Each scene shows the same named points in several views. A view is turned or mirrored, shifted and resized as a whole, has a little noise and may leave points out.

Scene 1
View 1
pomun: [ 19   6   5  -3   5  -4   2  -5   1 -10   0  -3  -6  -6   8  -3  -4  12
   9  -4  10  -7 -15  -7  -1   3   0   9  24]
Dapa: [ -2   1  14 -12  -2   4   5 -10 -11 -28   5  -2  -4  -1   8  -1  -7   9
   4 -17  -1 -15  -5  -5  -9 -17  -6   2  21]
Guki: [ 30  16  -5  -9  12 -13   4   4   0   4  -1  -5  10  -2  -1  -9  -9   4
   7  21  20  15 -16   7   9  27   0  17  13]
Neb: [ 19  16 -19  -8  12  -4  -9 -12   4   4  -1   2  -7   8  -9 -15 -21   6
 -14  34  25   4 -18  10  -9  20  -2  23   1]
pitip: [-18  10   0  -4  -1 -20   8  -6 -28 -26   6 -23  -8  -6  -6   4  -4  20
   3 -16   0  -1   3   0 -15 -28  -5   5  -1]
gusi: [ -6  20  -4  -8   4 -20   5  -8 -16 -13   4 -13  -9   0 -11   0  -1  13
   8  -7   9 -12  -2   1 -12 -17  -4  17   3]
Tunut: [ 17  -3  -7   6   7  -3  -2  -5   3  -7  -3 -10  -7 -13  11  -5 -19  15
  -6  18  11  18 -19   0  -5  14   4   4  14]
Mavot: [ 15  21  10 -14   8  10 -12 -22  13 -15  15  14  -7   5   1  -2  -3   7
   8   0  21 -17  -2 -12 -15  -5 -13  20  21]
Fos: [ 17   3   0  -4   7   7  -7 -11   7 -14   7   3  -1  -3   5  -7 -21  10
 -10  21  17  16 -12   2 -11  15  -4   7  13]
luzif: [ 16  22   3  -2  11  -8  -9 -16  11 -11  14   1  -9  -7   0   2  -3  12
   8   3  20  -2  -2  -9 -14  -3  -8  18  14]
Nofe: [ 10  17  -6 -15   4 -35  21  11 -21   1  -9 -14  15   4 -10  -5  -6   2
  12   6   4   5 -13  18   8   8   4  15   7]
keger: [  2   7   6 -19   5  26 -12  -6 -22 -21  10 -16  -6   7  -2 -12  -4  20
 -11   1  17  -1   2  -7   1   0 -14   6   3]
dunas: [ 20  11   0  -4   4 -21  11   2  -2  -3  -3  -7   2  -6   4   0  -7   8
  14   2   9   3 -15   3   2   7   3  12  19]
vugi: [ -3  -2  14 -10  -6  -9  17   2 -26 -27  -3 -15   4  -9   9   1  -3  12
  12 -21  -8  -4  -6   0   3 -18   0  -3  21]
tato: [ 10  25   9 -21   5 -16  12   3 -15  -9   4  -7  11   4  -7  -2   7   5
  21  -8  11  -8   0   2   7  -2  -5  17  14]
Busu: [ 17   8   0 -24   6  11  -3  -2  -9  -9   2   2  14  13  -3 -16 -15   1
 -10  24  17   7 -10  10   5  23  -8  10   8]
gipar: [ 11  16   3 -12   5 -13   2  -8  -1 -14   7   4  11   0  -2  -3 -15   2
   1  13  13  10  -3   9 -12   6  -7  11   8]
mul: [ 18  29   2 -13   9 -19  -1 -14  13  -8  10  14   9   3  -6  -2 -10  -2
   9  17  20   5  -2   7 -16   9 -10  20  12]
View 2
luzif: [-12   6   5  13  12 -15  10  -8   4 -22  -6 -15  -1   5 -22   0  16   0
  -2  12   8  16   0  -2   0   5  -8  10   4]
gipar: [-11   5  -6   7   2  -4   0   5  -1 -16  -3 -14   3  11  -6 -10  12  -1
   4   5   7   9  -1   5   4   8   5   5 -11]
dunas: [ -4   2 -10  -4  10  -4   9   3   7 -11   3 -13  10  -6 -15  -8   6   1
 -14  10  10   9   5   4  11  -1  10  -2  -5]
vugi: [-14   8  -1  -8  10   5 -13  25  12 -13   7  -4  -1  -3 -38 -21  -7   7
 -18  13   3  15  17 -19  19  11   5  -5 -14]
gusi: [-12  15   6   7   7  -6  -5  13   7 -16  -5   0   3   8 -22   7   6  20
 -18   9   4  12  14  -8   7   3  -2   6  -7]
Neb: [ -1   8   5  -2 -10 -11   4 -12  -3 -16 -22 -15   6  10  21   2  19   1
  -4  13  15   4  -2  17   4  -2   6   9   3]
Mavot: [-20  14   7  22  -1 -16   7  -8   7 -28  -9 -17  -9  -8 -21  -8  24  -4
  -2  14   5  20  -2  -4  -1  15 -14   8   7]
pomun: [ -8   4  -1  -4   8  -8   5  -2  10 -18  -2 -15  -1 -11 -23 -16   9  -5
 -15  17  11  15   6  -4  12   7   3   1   3]
Dapa: [-20  15   5   4   3  -3 -11  14  11 -22   1 -10  -9  -3 -31 -21   4   2
 -13  12   6  18  10 -20  14  20  -4   2  -3]
Busu: [-11   3   0  -4 -18   5  -5   2  -2 -20 -18 -14   1   0   9 -19  18 -12
   6  14   3   6   4  15  10   6   8  -4 -10]
mul: [-11   8  -9  19   3 -13  12  -1  -2 -16  -1 -19   6   7  -3  -2  22   0
   6   1   8  10  -7  13  -2   6   1   7  -8]
Fos: [ -7   4   5  -8   0 -10  -2 -11  -3 -20 -10 -21  -4  13   4 -23   9 -13
   2  11  22  11  -7   0   9  13   6  12   3]
Tunut: [  1  -4   5 -20   9  -6  -1  -9   1 -15  -8 -16   1  12  -2 -18   2  -9
  -8  16  22   9   0   2  14   2  10   8   3]
Nofe: [ -2   3 -15  -3   1   6   3  18   5  -4  -1  -5  16  -2  -7   1   7  12
 -14   5   4   4  14  13  13  -7  18  -8 -21]
Guki: [  1  -5  -9  -8   1   1  14  -5   0 -11 -10 -16  12  -2   1  -8  16 -10
  -2  14   7   5   4  22   9  -8  14  -4  -7]
tato: [-14   6  -9  11   2   4   6  17  10 -14  -2  -6   8 -12 -27  -2  16   7
  -9  10  -7  12  14   7   8  -1   0  -8 -15]
View 3
Guki: [ -6  -3   5 -11   3  10  21 -11  -7 -14   4  11   1 -14 -14 -13   3  -8
  13  -9  -6   7   4  -9  -1 -23  -4 -18  -6]
pitip: [-14  30 -12  17   1   4   6  26   2   2  -1 -22  18   9  11 -18  -4  -6
  18  11  -2 -12  17  11   6   1  10  15  22]
mul: [  7   2 -11  -3  17  13  30  -6 -21  -2   3   2  12 -11 -12  -1   3 -11
   8  -5 -17  -2  -5   9  -2  -9 -16 -17  16]
vugi: [-27   5  -6   6   6   7  -3  30   1  -9   5 -17  12  -6  17 -26  -2  -7
  31  13  -5  -6  26  26   1  -5  13  23  17]
luzif: [  8  12 -14  15   2   6  25   5 -17  -6   9   7   8  -9   8  -5  -4  -5
   8   6 -24  -2   3   0   4  -6 -19 -11  17]
Nofe: [-17   1  -5 -19   9  13  14  -1  -4  -3  -2 -10   2   1 -15 -28   6 -14
  26  -5   4  -4  10   6  -5 -14  14  -1  -2]
keger: [-16  18  12   5 -11  -3  22  25   5 -20   5   3  15 -14   6  -2 -17   8
  -4  10   0 -11  23   5  -3  -5 -10  -6  21]
gipar: [ -4   6  -2   0  12  11  21   2  -9  -8  -1  -3  18 -11  -8  -1   1 -10
   8  -6 -10   1   4  11   2 -10  -9  -9  12]
Tunut: [ -5  13   8   8   2   8  13  -1   1 -28   4   2  15 -11   0  -4  -4  -5
  10 -11 -20  15  11 -12  17 -13  -4  -8  -6]
Mavot: [  8   3 -11   8   6   3  36  10 -24 -16  15  11   9 -14  11   0 -11   0
   5  12 -27  -7   6  12  -3   2 -25 -10  28]
pomun: [ -7   1  -3   7   2   7  15   8 -10 -23  14   6   6 -14  11 -16  -5  -4
  19   6 -24   5  16   2   6  -7  -7  -1   6]
tato: [-12  -4 -10  -9   4   8  19  12 -13   2   7  -1  -2 -10   0 -24   2  -7
  23  11  -3 -12  11  14 -12 -11   0  -3  15]
Fos: [ -3  10   9   4   9   9  21   0  -5 -26   4   4  21 -17  -4   6  -6  -3
  -1 -10 -18   9   6  -2   9 -12 -13 -12   5]
Neb: [  5  17   5 -11   6   7  37 -17 -11 -26   0   2  10   4 -19  -1  -6  -1
  -4 -14 -14   0   1 -13   5  -6  -9 -21   4]
Busu: [-13  -1  18 -16   5   6  28   1  -4 -27   1   7  15 -18 -16   1  -6  -1
  -2 -10  -1  -2  10   4  -6 -13  -8 -16   7]
View 4
Fos: [  8   0  13  12 -11  -5   1 -17 -16   6  -5  -6  15  15   3 -27   5  -3
 -11   9   3   7   3   3   5  10  -4   1  -3]
Tunut: [ 15   1  13   4  -7  -3   3 -13  -6   8   4  -4  18  14   3 -31   5  -2
  -7  11   6  12   7   2  -8   4  -1   5  -3]
tato: [ -4   9  -4  -2 -14  10 -12   9  -8  -2  -2  23  14   4  -4 -17   7   5
   0  -9  -6 -13 -12  14   0  12  -2   5   7]
dunas: [  5   6   4   2 -14   9  -2   1  -3   4  -2  13  17   8   0 -27   7   6
  -1   0   2  -4   2   6 -10   4   3   7   2]
Guki: [ 12  13  14  -2 -14   4   6  -6  -6   6 -10   7  11  21   1 -16  15  -6
  -2  -1   7  -8   3   2  -1  12   5  10   2]
pitip: [ -6  -3   1  -2   7  -4 -20  14 -10 -11  20  17  10 -10  -5 -36   1  15
  -4  -1 -10  10  -9  22  -9   5 -23   0   2]
mul: [ -7  10   7  21 -16  -1   3  -3 -15   2 -21   3   8   9  -1 -25  16  11
  -6  -1   0 -14  -1   8   7  13  -4   1   1]
Dapa: [ -7 -11  -9   8 -12   5 -23  -3 -17   0  11  12  26  -4  -3 -34  -9  11
 -10   0  -7   8  -9  15   0   6  -8  -4   5]
Busu: [  9  -1  11   3  -9   6  -6 -14 -24   3  -6   2  11  23  -4 -10   7 -11
  -8   4   5  -5  -2   6  13  17  -1   3   5]
luzif: [ -7  11  -5  16 -17 -11   0  -8  -4   3  -2  -3  18   0   0 -32  14  13
  -5  -2  -4   1  -6   7   3  10  -7   2   3]
gusi: [ -7   1  -2   4   1   0 -13   8  -9  -6  10   9  10  -5  -7 -29  12  18
   1  -1  -4  -1  -9  16  -8   7 -15   2   8]
Nofe: [  7   5  13  -8  -3  17  -5  15  -9  -3  -4  23   5  12  -5 -16  10   2
   4  -2   4 -13   0  13 -13   7   0   8   5]
gipar: [  0   4  11  12  -9   0  -3  -3 -18   2 -11   6   8   8   0 -25   7   4
  -8   2  -1  -5   0  11   4  10  -7  -1  -2]
vugi: [  1  -8  -3  -5  -9  13 -23   9  -9   0  15  26  21  -3   1 -35 -14   7
  -7  -2  -9   9  -4  18 -10   3  -7   0   2]
keger: [  4  -1  -3  -3  -4  -8 -19 -16 -21  -3  18   2  19   7  -5 -17   1  -6
  -9   0  -5  12 -14  11  15  17 -16   1   9]

In a view up to two points have been moved. Name them for each view, in the order of its rows, or write none.
view 1 => none
view 2 => Fos
view 3 => vugi
view 4 => none
